A landscape with many valleys, sampled at points; each row gives a point and its height.
A ball rolls from a point to the lowest of its 2 nearest points, and stops where none of them is lower. Distance is the straight distance between rows; heights are no part of it.
K924 height 467: [109 198 105 159 104 107 123 139 127 114 130 152 162 134 148 108 100 196
 137 166 109 101 143 113]
K454 height 462: [109 150 163 105 143  61 117 124  99 120 134 178 177 103 144  83 139 151
 111 137  99 127 107 139]
K720 height 627: [ 82 115 203 101 140 116 140 160 141 167 160 170 137 135 166 130 127 140
 102 101 137 114 150  90]
K935 height 181: [141 140 100 148 153 141 129 129 149  67 147 115  79 150 123 112 130  69
 125  81 137 170 108 103]
K699 height 566: [199 121 116 121 128 129 103 142 153 149 129  90 151 120 111 154 150  89
 152 176 110 177 127 211]
K595 height 508: [ 70 157  90 176  99 183 126  92 101  69 128 127 117 136 152 154 184 147
 170 110 124 160 112 101]
K674 height 456: [125 122 100 115  99  98 122  91 115  98  94 113 144 131  74 110 167 115
 185  89 117 130 129 151]
K216 height 689: [172 152 100 155 128 104 135 120 104 115 108 107 165 134 111  77 142 166
 149 139  53 118 141 194]
K600 height 408: [141 119 171 114 111 112  98 168 170 171 151 137 124 121 186 158 100 130
 102 184 113 151 128 163]
K156 height 383: [ 91  96 117 127 116 114 114 139  69 146 138 160  84 140  81 129 123  99
 145  53 163 122 148  74]
K585 height 521: [102 103 133 127 124 158 153  95 133 128 125 139 167 131  66 189 202 158
 182  83 133 148 118 114]
K599 height 488: [130  88 122  99 130 103 159  99 138 111  82 136 154 136  84 120 150 103
 174  82 124 152 126 102]
K416 height 89: [149 124 126 201 169 154 124 122 114  42 157 125  83 148 148  88 149  95
 152  88 129 148 111 130]
K817 height 256: [129 132 122 130 110 145 123 165 118  78 156 120  70 145 119 118 146  60
 116  76 166 183 157  93]
K159 height 645: [160 125  97  87 124  94 111  92 168 115 121  91 127 130 115 113  78  84
 104 151 121 122 108 158]
K94 height 266: [114 136 150 103 140 128 155  96  71 119 104 153 124 132 148 127 127 139
  64 138 125 130 111  74]
K850 height 167: [101  78 183  78 129 159 127 134 167 228 145 123 134 127 160 143  61 109
 143 128 131 115 147 135]
K86 height 399: [187 142  75 128 147  82 155 138 135 122 138  36 145 126 114 104 147  49
 199 119 123 160 118 152]
K644 height 414: [127 100 180  83 120 134 141 158 106 164 141 140  66 131  88 148 151 118
  83 116 175 121 149  92]
K390 height 315: [ 46 155 159  87 146 174 119 163 151 154 145 105 133  96 174 172 127 152
 106 161 164 100 201  98]
K715 height 553: [108 100 183  86 151 110 147 128 154 149 110 133 157 128  92 164  92 109
 107 154 167 129 158 102]
K355 height 35: [ 89 179 120 154 172 160 137  98  69 104 103 124  80 132 122  96  94 184
  77 140 116  83 167 123]
K51 height 413: [113 150  96 124 104  52 136 127 141 177 139 162 153 130  99 126 135 163
 142 109 105 111 127 157]
K917 height 325: [100 133  85 131 104 133 102 138  76 112 148 145  59 151 110 130 144  99
 127  63 134 166 137 106]
K283 height 658: [139 139 151 105 109  98 133 125 161 120  73 134 171 106  99 141 157 190
 137 173 108 139 135 161]
K289 height 490: [128 112  92 143  89 119 112 128  91 136 174 141 149 122 105 144 171  80
 172  89 173 128 112 138]
K222 height 55: [199 100 104 171 177 169 121 113 148  93 162  92  91 152 111 131  76 104
 116 130 119 110 122 155]
K573 height 482: [146 122 107 115 122 109 104 116 107 109 142 145 124 113 104 136 164  94
 118 108 163 137  94 111]
K820 height 176: [ 52 158 153 132  96 176 128 140  58 126 104 153 154 113 194 114 117 195
 130 147 104 115 168  75]
K628 height 259: [139 140  94 151 143 101 153 169 129 152 117  82  79 164 172  70  51  85
 111 145 123 109 151 138]
K815 height 354: [ 84 125 163  77 100 113 132 130  71 156 127 172  88 132 123 111 142 148
  82 119 151 114 136  70]
K524 height 582: [126 100 165 106 123 120 155 108 123 144 104 149 178 122  81 160 139 159
 105 155 156 108 133  99]
K372 height 335: [178 132 110 168 157  92 105 150 124 107 136 126  86 126 130  93 126  98
  89 139 130 103 102 179]
K72 height 441: [174  86 139 108 107 153 130 137 149 134 172 115 113 115 110 142 136  56
 174  79 173 146 112  83]
K101 height 636: [102 165 174 116 123 119 133 141 171 105  95 144 163 114 135 157 133 185
 113 207 143 107 166 124]
K244 height 550: [ 98 154  73 196 136 157 104  97 102  61 117 134  94 131 130 132 164 150
 155 109  99 133 101 147]
K659 height 504: [182  79 127  99 149 141  84 120 164 113 124  93 111 127 137 126 106  56
 179 177 125 187  95 140]
K243 height 538: [ 77 152 107 128 113 157 138  81  55 165  81 159  87 103 104 172 161 184
 158 130 135 118 114  60]
K766 height 468: [115 118 143 141 103 150 144 125 141  79 159 147 154 136 136 139 190 100
 170  92 139 180 116 151]
K988 height 427: [112  95 124 116  97  84 121 112  94 167 135 174 133 141  77 119 124 122
 161  79 144  96 117 103]
K412 height 169: [188 111  94 162 145 137 129 145 146 113 121  76  58 173 141  92  78  93
 108 118 109 128 128 138]
K904 height 225: [ 99 151  96 167 131 170 120 117  34 103  81 138  97 137 100 115 126 155
 113 123 115 123 160 109]
K224 height 549: [201  91 137 106 122 127 136 139 159 138 129 119 155 126 110 146 129 107
 144 123 112 181  98 160]
K201 height 410: [129 150  94 174 142 177 129 117 163  93 177  95 118 141 158 140 149 100
 127 118 128 159 100 182]
K851 height 324: [145 118 101 136 112 127 113 171 127 129 127  97  81 126 109 125 108  46
 138 113 176 161 167 117]
K198 height 350: [145 148  99 142 124  75 136 164 163 147 144 121 137 162 150 129  79 132
  87 156 106 124 120 170]
K13 height 434: [116 134  96 138  84 133 118 101  97 116  73 145 132 135 121 129 142 183
 164 127  92 123 103 123]
K626 height 311: [ 45 141 161 110 100 163 148 136 102 152  98 149 122 140 182 133 141 196
 138 106 123 125 185  66]
K325 height 425: [156 137  94 122 125  99 134 127 136  89 137  85 167 125  97  99 165  66
 185 101 112 142 141 177]
K260 height 440: [117 158 118 113 142  66 132  98 106 141 126 174 177 109  99 131 146 184
 126 126  78 143 114 139]
K531 height 424: [172 124  97 108 128  82 130 140 173 112 182  64 129 103 115 131 128  31
 202 139 154 160  97 138]
K564 height 461: [ 88  84 159 118 125 127 116  85  68 178 130 174 120 128  61 140 150 145
 153  88 130  84  87  92]
K874 height 56: [124 155 161 159 171 160 150 123 114  78  98 130 159 120 153 118 122 188
  63 180 123 115 139 100]
K729 height 388: [148 131  62 177 128 124 133 156 148 137 158  95 109 138 166 154 163  73
 137 118 139 152  97 184]
K25 height 284: [ 48 207 135  96 143 179 134 153 140 127 131  94  97 101 167 123 124 188
  90 177 140 109 193 103]
K942 height 255: [175 112 121 164 167 116 125  83 100 109 152 136 108 136 128  83 111 180
 106 119  90  70  96 158]
K834 height 254: [ 58 132 176  84 129 160 105 141 164 200 160 116 125 114 166 161  81 137
 126 169 139 105 183 134]
K14 height 168: [150 139 127 123 141 135 128 122  85 125 124 155  98 136 142  86  98 120
  67 111 104 140  95  95]
K555 height 494: [109  79 152 127 114 157 138 111 168 111 147 131 148 138  91 161 191 111
 175  78 171 136 127 125]
K344 height 155: [156 140  39 169 113 108 124 120  99 140 136 108 132 151 140 103 131 111
 145  94  86 127  87 163]
K769 height 454: [136 127 131 106 136 126 109 138 135 133 130 159  91 122 101 167 138 110
  75 132 159 140 120 129]
K18 height 275: [101 120 149  97 105 157 140 149 153 200  99 132  99 129 153 132  79 138
 111 107 131 143 163 131]
K862 height 409: [155  73 154 135 122 124 120 172 165 167 160 117  61 138  93 145 140  66
 155  97 180  99 129 109]
K546 height 439: [122 153  99 167  93 156 151 110 131  73 197 108 164 159 155  99 160  98
 156 106 124 172 110 153]
K842 height 295: [125 156 132 168 162  80 117 110 122 125 158 141 145 125 160  72 119 182
 111 156  84  67 105 171]
K220 height 368: [119 122 122 138  78 146 130 123 141 161  82 149 131 125 132 138 119 172
 123 116 122 125 139 124]
K223 height 526: [180  94 162  89 146 130 104 111 173 140 102 117 143 125 146 141  85  98
 137 179 108 189 103 150]
K649 height 585: [163  87 175 118 117 120 138 159 131 194 140 180 163 118 125 111 134 145
 150  97 130 104 107 117]
K727 height 606: [ 95 104 201 137 124 128 136 141 121 182 137 184 164 126 141 123 147 188
 154 101 129  80 138 102]
K331 height 547: [124 133 104 106 113 140 136  81 152 103 108 122 163  98  80 188 191 157
 150 122 140 143 106 141]
K126 height 237: [156 148  53 173 117 147 116 108 132 120 128 124 132 148 118 135 105 151
 109 124  95 126 109 148]
K226 height 300: [125 130 174 104 165 114 127 157 159 102 123 109 147 105 198  65  69  82
 113 127 114 125 137 103]
K736 height 382: [177 123  81 133 117  46 154 180 145 176 140 111 157 158 124 138 130 103
 135 161 123 122 122 166]
K248 height 430: [ 83 198 111 132 140 140 109 157 162 109 151 135 196 109 174 155 120 195
 125 151 118 111 150 117]
K354 height 625: [118 139 121  92 138 125 131  68 162 132  95 113 155 111 110 151  94 140
  92 168 117 125 116 147]
K887 height 323: [131 136 142 134 149 135 108 168 136 146 123  94  81 135 174  90  53  91
  97 174 125 133 164 157]
K486 height 199: [134 155 174 162 162 160 116 137 143  87 108 120  98 123 160 122 110 171
  77 202 126  96 151 145]
K989 height 375: [168  89 133 130 105 104 109 191 142 176 134 132  92 125 130 135 106  78
 123 132 173 132 149 137]
K174 height 219: [112 151 161 126 100 173 136 136 108 122 111 145 165 102 185 118 128 177
  79 162 128 115 156 100]
K978 height 611: [ 85 146 157 113  89 113 137 124 140 134 132 164 193 105 115 145 142 189
 142 171 156  75 151  99]
K399 height 478: [168  68 144  87 107 171  92 130 151 114 127  95 103 119 125 154 126  52
 157 142 169 170 110 123]
K423 height 166: [175 137  98 153 159 173 120 113 142 135 139 108 119 138 123 146  72 129
  89 159  96 132 110 169]
K882 height 600: [140 134 102 111 121 151 130  70 138  75  90 101 136 123  76 136 126 135
 102 171 121  98 107 144]
K418 height 568: [183  84 160 100 117 123 122 132 145 171 146 152 166 113 102 155 173 154
 137 114 128 130 103 152]
K90 height 470: [139 100 119 133  92 123 144 133 132 153 213 122 145 131 119 120 170  54
 206  77 181 118 106 127]
K963 height 189: [155 111 126 195 179 148 111 102  93  68 142 146  64 155 134  96 139 161
 110  98 104 103  95 138]
K953 height 322: [169 148 123 145 165  69 142 139 159 147 154 113 144 129 168  94 117 138
 109 164  75 114 103 187]
K34 height 47: [165 122  95 142 112 108 128 151 105 168 114 137 118 126 161  90 104 108
 119  96 109 136 101 120]
K465 height 185: [ 56 193 139 137 171 173 154 115  76 109 125  98  96 117 173  88 126 200
  72 178 118  89 173 100]
K76 height 352: [129 128 162 110 136 128 139 140 153 119 123 143 185 125 159 108  76 130
 119 148 116 125 143 135]
K575 height 286: [159 128 145 158 135 111 115 139 151  89  91 134 106 129 136 138 136 144
 101 168 121 128 125 169]
K521 height 397: [ 81 146 136  97 142 150 125 147 162 108 143 111 216 119 183 145  99 135
 126 112 108 107 154 118]
K218 height 464: [112  98 149  96 149 158 168 125  61 154 124 110  83 161  58 158 173 124
  82 102 191 135 163  59]
K584 height 646: [ 90  89 243  94 170 141 145 160 163 182 126 145 117 133 146 107  94 118
 134  96 149  84 162 100]
K812 height 366: [190 129  75 166 138  67 144 163 140 138 142  93 105 131 150 121 131  73
 133 137 136 141  85 156]
K826 height 475: [107 125 105 127 106 114 103  82  70  84  84 127 149 125 106 118 178 148
 188 104  77 139  81 145]
K109 height 444: [ 79 134 106 158 116 171 140 106 107  89  76 134 102 120 115 177 181 155
 143  99 158 154 140 101]
K943 height 381: [101 147 111 116 128  66 146 148 176 179 160 142 165 150 153 135  75 139
 112 114 107 122 136 142]
K370 height 377: [107 131 151 122 142 136  71 158 157 138 145 117 128 138 211 144  75 114
 111 205 117 136 155 159]
K516 height 356: [114 105 110 151 114 152 143 124  76 100  77 146 128 137  80 144 144 126
 117 108 151 139 155  94]
K852 height 493: [ 85 122 129 126 114 146 114  94 108 178 117 162 109  94  86 170 160 159
 131 100 156  90 111 102]
K444 height 520: [145  86 161  89 152 115 161 110 153 132  81 146 128 117  84 150 119  89
 138 107 155 151 124  81]
K691 height 572: [152 159  80 116 102 128 107  90 137  87 139 100 163 102  82 145 169 131
 146 161 146 108 121 167]
K68 height 674: [158 173 128 136 123 122 141 114 140  88  91 117 173 122 110 106 146 210
 137 167  70 134 131 151]
K242 height 248: [158 126 165 106 153  99 141 140 149 128 122 139 115  93 148  84  82 106
  93 123 113 159  98  79]

Where does a ball stop that starts at each point below?
K51 -> K416
K600 -> K416
K924 -> K34
K68 -> K674
K852 -> K416
K736 -> K416

Call two points neighbours if one is among the 2 nearest of the other. Go from one point of each pair to the other, from neighbour to neighbour, staying as low as possible. Name the highest point that can't be avoided.
K86 and K355 -> K826
K355 and K34 -> K218
K34 and K820 -> K600
K416 and K820 -> K736
K355 and K850 -> K390
K874 and K820 -> K174
K34 and K222 -> K126
